Points, in no order, along strands that fork, close into loops and pass close to each other.
(in the rows, 128 means zero)
Two points are linked if the straight distance between their rows is under 105. Some points are linked to none.
<1161>: [164 120 157  97 193 127  86  78 118 149 135 120 105 138 115 140 102 129
 111 137 122 152 125  88 132  99 122 117 115 165  88 103 149 193 196 138
 120  93 137 130 157  90 180 142 161 155 111 138 152 128 156 118 128 101]
<1111>: [125 139 154  98 143 137 108 136 109 135 127 123 111 141 130 110 114 129
 134 122 124 128 145  95 140 109 128 122 125 147 113 134 124 126 182 126
 109 108 118 127 136 114 129 110 129 152 138 130 145 114 139 105 144 126]
<48>: [138 129 118 145 139 159  98  98 117 159 148 130 112 137 131 145 152 127
 153 172 117 122 117 136 117 118 109 139 121 109 124 120 124 148 131 146
 117  99 127 136 133  98 147 142 154 137 144 119 167 171 155 119 104 132]
<808>: [136 122  94 169  36 113 202 143 194  74 134 159 164  92 146  90 177 134
 153 146 127 104 155 178  91 186 136 153 138  94 157 138 148  81   4 113
 152 217 134 158 126 189 109 136 132  97  92  91  74 106 105 127 122 151]
<1131>: [146 131 137  73 185  92 114 140 132 115  76  87 142 111 109 132  46 141
  42  60 143 171 143 139 195 118 158  78 154 184 115 127 130 152 164 117
 136 112 156  91 135 129 129 151  70 124 105 170  93 114  88 181 133  90]
<1005>: [171 120 124 153 134 108 122 100 189 150 175 210 161 112  86 160 173 118
 133 153 102  81 100 146  93 177 140 157 118 131 134 106 197 180  75 100
 125 169 138 163  98 132 181 147 130 100  56 126 115 116 175 112 128 135]
<747>: [128 136 117 133  45  94 197 154 189  59 113 142 166  85 140  78 152 145
 125  92 129 104 185 151 116 177 159 130 132 123 143 144 151  78  48  87
 143 217 146 139 122 190 107 125 112 109  96 100  47  74  97 125 141 133]
<717>: [131 127 101 105 153 122 128 118 135 118  93  91 139 119 130 138  89 143
  91 108 147 152 135 157 183 111 139  95 141 135 124 122 109 136 124 140
 149 110 132 109 136 134 115 159 100 106 148 158 118 166  93 181 103 100]
<1034>: [ 58 117  76 135 114 146 146 180  76 116  98  62  83 163 165  87  75 133
 139  97 139 167 103 119 161  78  93 117 155 112 121 174  28  50 129 167
 139 105  87 128 124 137  77  88 107 119 198 130 156 153  76 161 107 161]
<101>: [118 145 155  71 176 103 112 181 101 108  85  77 122 137 112 101  28 134
  61  48 138 179 136 115 199 108 143  92 162 192 118 157 112 114 201 121
 128 112 141  98 136 143 115 114  68 134 126 151 118  81 107 163 146 104]
<1166>: [114 151 136 102  90  98 165 166 146  83 111 117 144 110 136  96 119 145
 105  76 132 109 175 132 158 145 166 115 138 147 133 148 138  95 124  99
 133 179 135 114 115 165  89 124  88 127 121 128  77  75  93 137 148 121]
<479>: [ 88 150 191 117 107 146 139 184  88 116 131 148 118 151 135 101 139 112
 159 107 124 111 144  56 109 142 129 152 121 143 134 152 119  65 194 108
  97 128 105 123 114 136  96  51 129 168 138 107 134  60 142  69 180 156]
<1153>: [118 133 107 124 135 153 113 125 114 138 120 101 112 139 138 123 118 131
 139 142 135 138 130 135 149 102 117 120 131 118 125 130 100 123 131 149
 128  97 115 129 134 113 115 134 125 127 165 131 152 171 119 137 105 130]
<553>: [156 137 151 120 155 118  98  89 141 157 155 162 126 129 113 135 146 125
 130 140 109 112 127 101 114 130 137 137 115 140 110 110 167 174 161 118
 117 127 132 139 127 103 170 136 150 147  95 136 140 117 166 103 135 125]
<1095>: [126 128 167  86 166 142 100 145  90 131 118 102  95 155 124 108  80 127
 124 112 132 150 133  79 146  94 115 114 127 167  99 135 111 132 215 137
 102  89 118 122 153 109 141 104 137 156 144 126 160 104 143 104 145 117]
<1029>: [ 90  96 104 114 165 160 101 154  77 136  90  66  86 160 135 108  52 135
 123 119 146 173 104 112 160  62  89 101 146 144 106 145  57 116 167 174
 117  46 116 126 163 113 124 108 135 114 192 129 176 164 118 143  93 139]
<419>: [156 119 111  88 157  79 142  96 179 112  91  98 168  98 108 166  96 151
  61  87 145 137 136 179 164 135 164  86 129 147 134  92 140 161  92 108
 148 144 168  88 132 143 143 196  88 108  95 167  68 147  86 193 114  78]
<556>: [134 127 105 151  39 105 201 147 197  67 125 155 166  89 144  83 168 141
 142 120 128 104 171 165 104 183 145 144 136 107 152 137 153  79  21  98
 148 219 139 150 127 192 112 131 125 100  93  93  60  92 105 126 131 143]
<94>: [147 138 135 144 100 115 137 123 172 130 152 200 164 112 112 124 168 128
 135 132 105  76 139 134  94 169 150 150 121 127 145 122 188 146  80  98
 121 169 130 159 105 151 148 126 125 119  73 115 100 101 153 105 145 149]
<837>: [151 112  79 127 105  86 185  99 194  91 115 107 165  85 126 153 138 150
  98 121 151 133 127 204 139 154 151 115 129 100 145  97 124 126  41 116
 169 185 164  93 135 162 124 198 111  85 114 145  79 155  89 191  93  90]
<765>: [165 127 132 153 113 110 133 113 187 140 169 216 167 111  88 141 171 117
 130 143 102  73 115 133  86 185 147 157 122 137 137 114 203 171  74  91
 123 176 134 171 101 143 177 129 129 104  48 119 105  99 172 102 144 147]
<631>: [157 118  97 112  97  74 173 105 215  87 121 130 171  82 113 142 135 153
  98 104 140 113 146 188 122 167 163 119 128 126 148  92 154 134  32  83
 147 205 169 105 126 169 145 184 104  94  83 132  50 115 103 171 111  99]
<675>: [100 129 102 119 129 149 126 152 100 125 105  83 107 145 144 106  96 135
 129 114 141 146 126 126 169  92 116 110 144 127 122 149  75  95 139 151
 132 102 105 124 134 128  97 117 110 121 177 135 145 156 102 146 113 135]
<540>: [138 116 131  89 189 138  92 120 110 139  96  92 116 134 117 129  65 136
 100 118 145 170 129 115 170  92 118  95 133 161 103 118 109 156 181 147
 126  65 133 117 158 106 145 135 128 125 148 147 151 159 127 148 108 104]
<212>: [101 112 130  95 169 152 101 167  81 132  96  78  95 159 132 100  52 136
 120 104 139 169 117  97 164  78 101 103 146 162 103 147  73 108 192 159
 110  63 116 121 157 119 124 103 125 127 175 130 170 133 125 131 117 129]
<270>: [162 112 152 158 160 137  94  77 124 166 173 165 112 146 123 150 174 120
 147 174  98 105 106  83  89 135 111 158 110 140  98 121 167 178 170 138
 106 126 121 154 140  92 196 134 186 150  97 118 169 119 197  92 132 141]
<382>: [152 110 169 103 178 143  89  97  98 142 140 119  89 158 129 130 104 129
 124 142 122 146 124  63 119  91 108 121 111 167  85 118 137 178 217 146
 105  90 120 135 162  91 177 127 177 165 126 120 167 111 159 102 141 113]
<1099>: [153 118  80 180 104 130 132 110 153 152 169 164 143 112 122 178 184 118
 158 189 116 119  82 204 101 151 110 152 131  75 152 114 141 161  42 137
 152 151 143 129 108 125 128 169 139  92 128 122 135 170 147 147  88 121]
<602>: [132 122  94 180  48 119 177 138 176  99 145 163 156 105 147 113 185 129
 159 159 123 102 139 186  90 170 132 157 138  88 161 137 145  97  17 127
 149 197 129 155 115 169 102 140 133  96 107  99  97 124 115 132 115 152]
<596>: [133 108 102 131 179 164  92  92 103 152 116  91 108 134 122 157  96 127
 124 168 142 167  99 148 140  92  95 110 119 114 113 108 103 175 143 165
 134  53 140 124 154  96 149 153 159 113 172 129 173 204 138 150  81 109]
<1171>: [118 144 169 159  81 130 146 156 119 127 146 205 156 137 123  99 186 108
 161 129 107  74 152  83  73 176 134 162 117 126 155 151 171  94 120 100
 108 147 107 167 104 151 120  76 143 143  91 105 111  73 158  67 186 180]
<152>: [126 147 134 110  92 101 151 145 159  99 122 137 148 106 132 104 133 142
 112  95 126  97 171 139 141 148 166 121 132 137 136 130 153 115 107  99
 130 175 137 122 112 158 105 134 102 127 108 125  77  91 107 130 141 126]
<841>: [118 129  80 154 104 142 138 114 134 126 127 105 121 123 148 140 145 124
 138 155 139 138 122 177 140 115 125 129 131  83 142 128 102 125  78 153
 153 133 120 124 122 128  96 154 125 109 161 132 137 182 104 159  92 125]
<574>: [154 119 103 101 169 100 129  90 159 125 101 102 159 105 110 175 100 144
  82 110 144 144 124 179 164 126 149  93 129 133 131  90 133 166 101 126
 154 118 154  97 131 135 138 189 104 104 118 165  97 174  97 189 102  78]
<552>: [140 123 106  94 170 111 124 124 134 115  76  86 148 114 122 141  71 149
  69  88 151 164 135 154 193 110 143  85 148 153 121 122 113 140 134 136
 151 103 138  96 139 136 120 162  89 105 137 166 107 159  83 194 106  93]
<871>: [138 115 175 113 159 151  98 114  93 141 146 127  91 162 134 124 120 128
 141 145 119 135 128  59 112 102 107 134 112 153  93 126 130 150 215 143
  96  96 111 136 154  96 166 113 174 169 129 115 168 106 163  88 151 129]
<1148>: [ 89 133 115 103 137 141 129 184  86 117  99  78 106 157 140  91  67 141
 125  88 137 157 124 111 179  92 114 109 158 149 120 165  63  72 166 147
 125 102 105 119 132 142  94 100  98 124 179 135 148 125 101 147 125 138]
<509>: [133 118 186 123 145 147 105 120  92 141 151 142  95 163 136 121 138 121
 144 138 116 121 129  46  93 114 112 144 111 152  98 133 140 141 219 133
  92 112 106 137 147  99 165 102 177 177 122 113 163  84 168  76 166 139]
<346>: [135 119 165 178 116 139 115 120 109 160 163 190 127 150 128 120 194 108
 167 166 102  84 128  64  63 162 111 172 113 127 127 148 165 122 151 127
  97 127 105 165 125 114 167  91 175 155  99 109 161  96 187  63 168 178]
<421>: [ 99 150 154  78 155 116 121 196  89 105  97  82 115 150 121  92  44 137
  94  57 134 166 135 103 188 110 133 103 156 181 124 164  97  85 203 122
 120 118 125 105 129 149 104  94  78 142 145 139 133  77 116 145 152 116]
<770>: [ 94 123  84 178  93 171 116 128  96 148 140 103  89 135 162 135 161 113
 170 181 130 134 101 152 104 102  89 147 120  75 143 145  86 107  91 160
 122 107 105 146 121  95 102 117 139 133 171 108 170 185 121 124  97 157]
<537>: [110 143 128 112  73  93 183 175 153  62 106 109 147 105 141  85 118 147
 105  71 133 111 181 137 156 154 164 122 141 145 131 159 131  72 105  95
 142 198 136 114 120 179  85 121  87 124 126 120  65  68  85 139 146 123]
<571>: [151 132 110 150 132 132 112  98 153 154 158 162 139 122 116 154 167 127
 147 165 109 106 116 159 112 142 127 145 124 105 136 111 152 157  94 130
 130 134 134 137 115 119 146 151 142 120 119 126 142 157 156 124 106 128]
<1162>: [ 52 124  91 130 107 138 157 199  72 109 105  69  86 165 168  75  75 139
 146  86 134 159 109 111 162  90  97 121 162 117 120 182  26  29 136 161
 136 124  83 123 115 152  66  74 103 128 194 123 148 130  74 152 121 168]
<1081>: [113 135 182  81 159 137 109 166  84 124 120 102  94 158 126 105  69 122
 121  97 129 155 129  66 145 100 121 115 129 175 102 143 112 112 229 129
 102 100 122 114 145 120 134  89 124 164 140 124 156  76 141  99 163 116]
<317>: [ 86 148 200 134  90 144 152 188  83 115 135 173 133 148 130 100 162 102
 165 112 122  98 145  48  85 163 127 163 115 139 149 154 133  55 182 104
  99 132  97 131 108 145  91  41 137 169 129 101 126  46 145  58 191 178]
<761>: [133 133 184 159 111 126 125 127 113 143 161 199 139 144 121 113 183 104
 154 136 104  89 132  48  66 162 126 162 111 138 129 144 177 127 167 105
 106 139 109 162 121 121 161  76 165 158  85 117 139  67 183  57 185 173]
<125>: [151 122 103  99 124  74 163 109 187  93  98 102 167  91 117 148 111 155
  70  85 146 129 148 176 159 145 168 100 131 141 135 101 140 140  74 100
 147 172 167  92 131 153 131 190  89 105 100 154  62 131  83 188 113  87]
<1172>: [100 155 207 133  82 124 156 171 103 107 141 191 150 140 119  97 164  96
 148 102 114  96 153  56  82 171 150 158 112 142 151 152 165  82 172  86
 111 144 111 142 106 146 107  51 130 163  98 107 108  35 150  57 204 170]
<1011>: [106 128  97 146 116 165 111 125 104 142 129  99 100 139 148 130 138 122
 153 159 135 136 118 142 134 100 107 132 127  96 131 135  88 115 115 154
 125 100 111 135 131 108 110 127 136 130 173 122 159 180 120 131 101 141]
<20>: [121 128  84 176  94 147 128 115 128 142 150 130 119 123 150 146 173 114
 162 178 128 125 106 181 113 123 112 149 128  73 151 132 114 125  65 150
 141 135 122 138 115 118 105 145 136 115 154 119 149 178 123 143  94 139]
<1157>: [ 82 125  91 199  63 162 132 148  92 142 143 123  96 135 177 119 191 110
 185 181 129 114 114 146  77 122  89 170 122  69 155 162  94  69  64 155
 118 138  91 160 107 111  77  92 137 141 158  98 158 161 109 108 118 185]
<862>: [ 83 141 140  89 152 125 126 203  76 107  96  76 108 163 129  85  41 145
 116  60 133 171 117 101 183 100 113 107 162 170 124 174  66  61 195 137
 119 105 113 108 129 155  97  83  88 135 166 132 147  88 110 148 137 128]
<447>: [ 91 141 162 118 112 157 131 178  89 129 127 125 106 153 142 100 134 125
 162 120 126 113 142  75 121 122 115 143 127 134 127 150  99  67 178 128
  95 118 100 129 119 126  97  74 130 157 157 114 147  94 134  82 159 161]
<422>: [111 133 179 146 111 152 123 147  92 144 145 162 116 153 139 107 168 119
 169 143 114  97 140  58  83 139 113 158 116 126 129 144 132  94 175 125
  89 117 100 140 126 116 129  76 160 166 129 106 153  89 159  65 170 171]
<687>: [152 117  82 137 172 131 126  80 140 146 115 103 148 108 111 198 117 129
 108 154 147 162  84 199 145 118 115  99 124  90 138  88 112 181  90 149
 173  96 155 100 129 122 135 193 133  87 154 158 130 209 113 188  85  77]
<940>: [ 94 104 132 127 141 182 105 147  72 142 119  85  75 170 144 113 106 132
 156 148 131 141 111  93 122  79  83 127 124 131 106 136  70 113 171 167
  92  64 107 136 154  95 131 103 159 145 176 107 187 156 134 101 114 154]
<850>: [138 120 116 132 161 161  95  93 110 154 133 108 107 137 124 149 122 127
 138 168 125 146 109 137 132 101 104 123 120 120 114 111 114 164 145 154
 123  76 134 130 149  94 152 148 160 128 156 123 171 187 149 133  96 118]
<881>: [147 156 171  81 149  90 113 118 142 132 135 139 127 119 102 125 101 126
  85  87 123 131 150 106 140 130 172 110 125 165 111 111 169 172 172  93
 122 144 153 117 123 115 145 126 100 153  80 150  95  81 125 112 165 108]
<988>: [ 90 118  59 161 125 169 123 116  93 137 112  71  89 129 153 146 113 108
 138 165 150 175  91 165 139  85  91 114 125  77 136 135  70 133  94 172
 152  81 114 130 135 101 104 141 133 106 188 130 169 206 104 168  80 126]
<322>: [148 112 150 176 134 145 102 100 115 167 169 177 116 150 131 137 191 117
 164 182  98  91 115  85  75 149 106 169 116 127 114 138 162 147 152 138
  99 124 114 160 131  99 180 113 182 148 103 110 173 120 191  81 141 163]
<517>: [119 131  91 139  93 124 157 127 147 106 122 108 134 117 152 118 141 138
 129 129 139 123 144 166 150 127 144 128 135 100 136 131 111 107  78 140
 150 159 120 120 123 147  90 153 112 109 150 130 113 155  94 156 108 127]
<925>: [109 138 205  88 149 134 115 168  81 115 130 114  92 164 124 111  84 110
 126  95 129 152 125  46 129 108 125 128 118 174 105 144 120 111 246 120
  96 114 121 113 138 120 135  69 129 178 131 119 157  52 147  81 183 114]
<939>: [121 127  87 184  73 138 146 126 141 131 153 143 131 118 154 132 187 119
 166 176 125 113 118 183  98 142 121 157 132  73 156 140 123 108  44 146
 146 159 120 150 113 134  93 139 134 108 138 107 131 157 118 133 103 151]
<353>: [118 139 125 121  55  88 199 169 174  53 107 121 155  90 146  75 136 148
 111  78 133 106 190 144 139 167 164 125 138 133 135 155 137  67  80  91
 145 213 142 122 123 187  94 123  99 117 114 111  55  67  84 132 143 127]
<1189>: [174 127 153  94 195 106  89  67 138 154 141 134 118 123 102 152 108 128
 102 127 117 144 120 100 131 112 137 116 112 164  91  90 164 203 181 120
 128 111 149 128 146  90 186 149 150 150  90 150 135 126 152 123 132  99]
<160>: [125 120  83 127 152 136 129 105 129 125  95  83 131 118 134 152  97 134
 104 131 155 163 115 169 174 106 125  98 137 109 128 118  95 140 105 155
 160  99 132 109 137 127 112 167 114  95 166 154 132 196  96 186  89  99]
<449>: [166 117 113 107 200 125  98  67 142 156 125 116 142 115  98 182 106 131
 107 147 130 152 101 164 145 119 122 105 118 128 118  83 134 194 131 137
 148  87 156 110 139 104 162 179 142 112 130 154 137 192 135 164  93  82]
<255>: [124 130  98 141  80 115 162 131 164  98 126 123 143 108 150 113 150 139
 131 128 135 112 153 171 138 141 149 130 137 104 141 130 128 105  66 129
 150 175 127 123 121 159  93 151 114 108 134 123  98 137  97 149 110 128]
<158>: [150 126 131  78 187 103 110 116 136 126  86  96 143 113 108 143  64 140
  63  84 144 162 140 142 186 112 150  85 141 168 116 112 132 161 151 124
 137 100 150  99 141 122 136 159  90 120 116 167 103 145  99 175 120  87]
<658>: [111 162 205 103 104 109 137 164 111 108 143 160 133 131 114 101 123 103
 115  81 122 115 153  72 115 149 172 137 114 157 133 142 165 115 196  81
 119 154 134 124 111 138 116  68 107 163  94 121 100  33 141  74 198 136]
<535>: [149 139 185 130 135 116 107 106 125 146 162 175 124 137 117 121 153 114
 129 124 110 111 132  56  91 137 144 144 112 151 108 126 176 161 194 104
 114 140 125 145 128 107 172  98 156 166  84 131 134  66 175  72 177 140]
<542>: [115 137 130 181  62 139 150 155 126 127 142 180 150 133 146 101 196 118
 174 153 113  79 149 129  76 164 123 164 126  99 161 156 145  76  68 126
 117 159 102 170 104 156  95  92 140 127 118  93 117 112 131  89 154 183]
<458>: [133 137 150  70 183 103 105 157 113 119  82  87 125 126 109 116  37 133
  62  62 140 177 140 118 196 107 147  85 156 188 113 140 122 138 191 121
 129 104 146  99 142 127 125 127  77 134 120 162 116 102 104 163 139  97]
<1219>: [120 119  69 147 139 145 136 104 124 125 101  81 124 116 140 157 107 122
 112 146 157 170 102 180 162 102 114 104 133  88 133 121  84 139  88 163
 168 100 129 112 133 124 106 165 122  91 171 149 140 204  94 190  83 102]
<1260>: [139 139 125 106  97  87 155 125 184  97 122 142 159  95 119 119 130 147
  98  92 130 101 164 153 133 157 172 119 128 139 138 112 167 138  81  89
 130 187 153 118 115 160 128 154  98 117  87 129  62  93 105 142 135 115]
<712>: [ 94 127 106 204  60 158 136 155  97 144 145 144 114 138 170 113 202 112
 190 178 125  98 124 135  65 143  95 175 125  77 159 164 110  61  59 150
 115 143  92 168 105 122  81  82 141 138 145  94 148 146 116  96 135 193]
<1196>: [104 130 200 144 110 152 128 155  82 136 146 171 114 159 139 110 166 109
 167 137 116 100 136  33  72 149 110 162 112 137 127 146 137  88 201 120
  86 119  99 135 127 118 131  59 169 178 125 103 154  65 165  54 187 172]
<780>: [138 142 126 107 136 116 118 113 147 131 126 132 140 118 122 131 125 138
 116 119 127 116 145 141 150 127 147 116 129 135 126 111 145 148 125 117
 131 133 133 122 123 127 128 150 114 130 120 141 113 140 121 137 123 112]
<96>: [142 104 116  98 204 144  90 103 113 144  89  87 121 124 114 146  64 135
  95 133 150 175 118 132 167  88 115  93 130 147 106 109 109 170 164 156
 138  50 139 113 161 103 150 148 138 110 157 147 152 183 126 163  91  99]
<352>: [165 133 142 101 179 107  98  74 149 154 145 144 129 119 104 152 121 130
 113 129 116 126 124 118 132 124 141 122 118 148 107  92 165 187 157 115
 127 121 146 128 131 101 173 151 141 144  89 149 131 132 152 124 130 105]
<115>: [136 133 109 136  91 111 150 122 172 114 134 151 155 108 134 125 157 140
 131 131 127  98 147 168 121 152 148 136 131 110 148 118 152 126  64 118
 138 175 132 129 114 154 116 153 119 107 112 123  94 130 117 138 113 128]
<408>: [106 161 195 117  85 115 152 172 118 102 138 179 149 130 119  96 145 108
 133  89 117  94 159  79 101 162 164 145 114 145 149 147 165  97 165  82
 117 154 122 138 104 152 107  66 113 157  96 111  91  37 140  72 195 155]
<321>: [155 127 117 104  98  76 162 112 209  95 127 144 171  83 106 135 131 148
  92  92 131 101 154 169 118 167 173 118 127 139 144  94 171 149  49  72
 135 203 167 116 115 163 153 167  98 107  69 126  40  94 111 152 128 107]
<328>: [120 113 130  84 189 134  94 152  95 129  84  80 113 146 119 108  37 142
  94  94 146 182 123 109 185  81 115  92 150 174 105 141  92 130 195 150
 123  65 130 110 161 121 133 116 111 121 160 145 153 133 119 151 112 111]
<73>: [100 133 128 192  69 153 139 158 102 142 144 164 129 141 157 106 201 116
 187 164 119  87 138 117  70 151 105 171 125  92 158 162 124  64  80 138
 106 143  93 168 106 137  89  76 143 140 137  95 139 124 128  84 150 194]
<83>: [ 72 118  77 134 123 150 135 162  86 122  95  64  94 152 160  98  82 132
 133 108 146 164 112 128 168  79 100 108 151 112 119 166  43  74 126 166
 139  97  95 128 132 130  88 105 108 113 195 134 154 162  86 164 103 149]
<1063>: [101 115 149 129 132 176 109 148  78 145 132 110  84 164 147 114 132 130
 166 151 124 123 124  80 111 101  93 140 122 129 115 138  88 101 178 152
  84  87 103 138 142  99 127  97 159 161 161 107 176 134 144  87 134 158]
<651>: [108 149 219  98 130 123 124 161  90 114 142 136 108 153 120 113 107  98
 121  88 128 138 134  44 117 129 148 141 113 168 117 143 143 111 237  99
 106 134 125 115 127 125 131  59 123 183 113 118 133  35 153  68 198 123]
<294>: [160 123 127  92 193 117  96  85 137 147 111 111 137 115 105 156  92 135
  96 123 134 156 124 140 159 112 134  99 124 148 110  92 138 182 150 132
 139  88 148 113 141 107 157 164 127 124 121 158 129 168 125 158 106  87]
<1122>: [136 120  67 151 148 136 143  90 134 137 114  90 135 107 129 185 124 122
 114 160 155 167  84 204 147 116 112 104 130  72 143 103  97 164  76 157
 177 110 147 101 130 124 115 189 132  82 162 150 134 211 101 194  78  83]
<674>: [ 77 119  81 189  80 174 121 142  85 145 141 103  82 137 175 127 173 110
 181 179 133 127 104 141  90 105  81 160 119  72 148 155  80  82  85 161
 118 116  96 155 114  95  87  98 137 141 172 102 169 174 111 114 108 174]
<1091>: [131 108  89 132 181 160 100  92 109 148 104  83 116 121 119 165  92 125
 113 160 152 175  94 160 149  94  99 102 126 107 122 106  96 174 127 166
 153  56 146 116 148 101 140 160 147  98 176 140 161 211 125 171  78 100]
<548>: [143 118  77 191  80 130 149 121 157 141 167 165 143 112 136 159 191 118
 163 188 118 115  94 205  93 154 113 157 134  73 160 127 141 140  27 138
 153 162 135 141 113 135 113 157 135  93 123 110 131 158 134 139  92 138]
<1177>: [173 116 109 148 144 113 119  93 182 158 172 190 155 112  89 180 173 124
 141 166 103  94  88 168 103 163 130 154 119 117 131  96 180 183  74 112
 131 157 145 140 104 122 172 164 134  97  83 133 125 144 170 128 106 116]
<992>: [121 126  96 176  59 126 166 136 156 110 143 147 142 115 156 112 183 124
 158 158 128 106 138 180 101 152 131 155 134  81 154 141 131  95  37 137
 145 182 120 149 116 155  91 134 132 106 127 105 112 139 110 132 113 152]
<456>: [142 116  87 118 109  85 179 111 182  86 102  93 159  92 134 140 123 155
  86 106 153 136 143 187 161 144 155 107 137 120 136 107 120 121  62 122
 165 176 156  90 136 161 115 190 102  94 119 152  81 150  77 189  98  91]
<1199>: [172 115 102 150 161 122 112  80 167 166 170 164 146 115  92 195 163 125
 142 172 104 115  77 181 112 150 117 141 119 105 130  91 156 196  89 125
 143 133 154 124 114 111 168 178 142  99 110 140 139 173 166 143  93 101]
<275>: [151 113  93 127 189 140 108  78 131 153 110  99 141 110 107 189 104 130
 108 153 145 167  90 182 148 112 110  99 122 105 129  88 113 185 113 151
 162  76 156 104 137 112 144 181 139  93 157 155 141 211 122 181  83  81]
<919>: [119 137 134 185  54 135 166 159 133 115 144 199 164 133 134  96 199 115
 174 149 107  73 152 124  68 184 122 168 126 106 166 158 162  78  54 121
 114 164 104 182 102 171 105  86 141 125  98  90 108  94 136  85 170 186]
<279>: [162 107  83 122 109  80 177  94 210  97 126 122 174  85 112 164 141 152
 102 120 145 121 122 207 125 162 154 118 125 110 149  86 142 139  32  99
 160 194 171  96 130 165 142 203 111  84  98 141  66 142 107 185  96  85]
<1019>: [150 123 184 136 146 127 103  95 110 149 164 161 108 152 128 130 153 117
 136 140 106 116 124  43  85 123 124 149 111 153  98 126 166 164 209 126
 105 130 116 146 141  99 187 109 179 172  98 121 153  76 183  75 170 138]
<265>: [162 113  74 173 131 131 130  97 149 162 168 148 136 110 110 202 174 120
 154 189 112 133  61 212 107 142  99 138 129  71 147 103 133 184  58 138
 161 130 153 117 111 111 139 184 143  89 141 135 140 192 149 159  82 103]
<960>: [141 138 147 113 151 135 102 107 125 148 140 139 117 137 125 128 133 128
 136 139 119 118 135 104 130 119 129 129 118 140 115 119 144 151 166 127
 115 110 124 131 136 106 151 131 142 149 123 132 146 131 152 109 133 126]
<789>: [155 114 101 106 189 112 122  87 148 132  89  92 158 106 112 180  87 142
  79 117 154 164 112 181 169 115 137  87 127 128 130  92 118 172 113 139
 162  95 155  94 137 129 139 188 108  94 133 169 109 194  97 199  93  75]
<262>: [172 109  86 156 153 124 125  84 158 164 168 153 149 110  92 207 165 125
 142 177 113 128  62 207 111 144 106 134 124  91 139  88 143 192  71 129
 157 131 160 112 115 113 153 191 139  89 129 143 133 186 154 159  86  91]
<669>: [114 144 140 100 136 138 119 155 109 127 116 110 117 139 132 104 106 134
 129 107 129 129 146 106 157 111 132 115 135 145 121 142 110 106 168 129
 115 113 115 124 130 127 111 112 109 141 147 134 135 117 122 119 137 126]
<530>: [143 133 117 146  89 111 146 126 180 117 146 178 163 108 124 126 166 135
 136 134 116  87 143 160 104 164 147 144 127 115 151 117 172 135  59 107
 131 181 133 144 107 160 130 142 124 108  90 113  91 113 136 125 129 139]
<289>: [126 149 166 119 121 125 118 135 125 137 141 163 129 132 127 108 146 122
 138 123 113 103 151  92 116 137 144 139 117 137 126 132 156 126 166 108
 112 136 121 135 121 123 135 102 131 154 108 125 124  86 150  88 161 140]
<641>: [158 132 141  80 192 105  98  96 137 141 108 111 132 117 105 144  81 133
  84 107 135 154 134 127 162 114 147  93 127 164 109  97 145 179 165 121
 132  95 148 113 142 106 153 153 113 133 108 161 118 146 118 152 124  90]
<898>: [131 141 200 135 118 117 120 130 109 135 161 185 127 141 120 113 159 104
 134 115 112 109 133  41  79 144 144 152 109 148 120 137 172 136 203  96
 113 141 117 146 125 118 158  76 157 173  88 121 130  48 173  58 195 151]
<105>: [112 157 202 102 121 117 126 160 103 118 141 148 119 141 121 104 120 106
 125  93 122 123 148  63 122 135 156 136 116 157 124 143 148 112 211  95
 111 138 126 122 121 126 123  74 117 170 107 123 122  48 147  76 189 131]
<374>: [140 131 118 156 126 144 105 105 133 159 156 153 124 132 129 140 170 124
 157 173 111 109 118 145 109 131 117 149 124 102 132 122 140 143 109 137
 120 121 127 141 122 109 143 138 149 131 130 119 157 160 157 115 109 141]
<543>: [107 133 153 135 114 160 114 150  97 146 136 137 106 150 144 110 152 125
 165 144 120 106 139  87 107 119 111 146 122 123 126 142 111  93 162 137
  95 108 103 138 126 114 117  94 147 156 148 112 154 121 143  85 147 160]
<16>: [ 93  98 119 122 153 177  99 146  73 139 107  75  77 165 140 115  82 132
 141 141 136 155 109 103 136  70  85 115 130 138 103 135  65 121 169 172
 100  50 112 133 161  98 129 109 155 130 183 114 186 164 129 118 102 146]
<59>: [155 140 139  99 160 102 107  90 158 145 138 144 141 114 104 147 122 135
 108 117 119 118 136 134 139 132 154 118 120 145 118  95 164 177 133 108
 129 132 146 124 121 115 155 156 121 134  91 151 110 131 135 134 129 107]
<489>: [125 147 130 104 126 124 124 136 133 124 120 122 131 125 131 114 118 139
 120 109 130 118 154 129 156 124 148 116 134 136 127 130 129 121 138 123
 126 134 123 121 120 132 110 132 105 133 134 136 114 125 114 130 131 123]

How many points has the smallest loop of links through each point below? Write none if it is on no loop.
<552> => 11
<489> => 8
<1091> => none
<651> => none
<1177> => 16

A piece is two or more points that can be reached from each other along the links. Count, over all rows, the pieces, the separate loops (a circle has one, a figure eight two, a Y none), the forks (points with three links) and the tips (points with one).
pieces => 3
loops => 3
forks => 7
tips => 7

A tip is a point with one link. Name the tips that can be reached along the links from each point below, in the order of the rows.
<1063> => <270>, <1196>, <96>
<374> => <571>, <1162>, <919>
<808> => <789>

Name the points in between on the shortest way along the links from the first point to the second, in order.
<574>, <837> => <419> > <125> > <456>
<1122>, <850> => <687> > <275> > <1091> > <596>
<353>, <808> => <747> > <556>
<658>, <1029> => <408> > <1172> > <317> > <479> > <447> > <543> > <1063> > <940> > <16>
<571>, <158> => <374> > <48> > <850> > <596> > <1091> > <275> > <449> > <294> > <641>
<59>, <871> => <352> > <1189> > <1161> > <382>
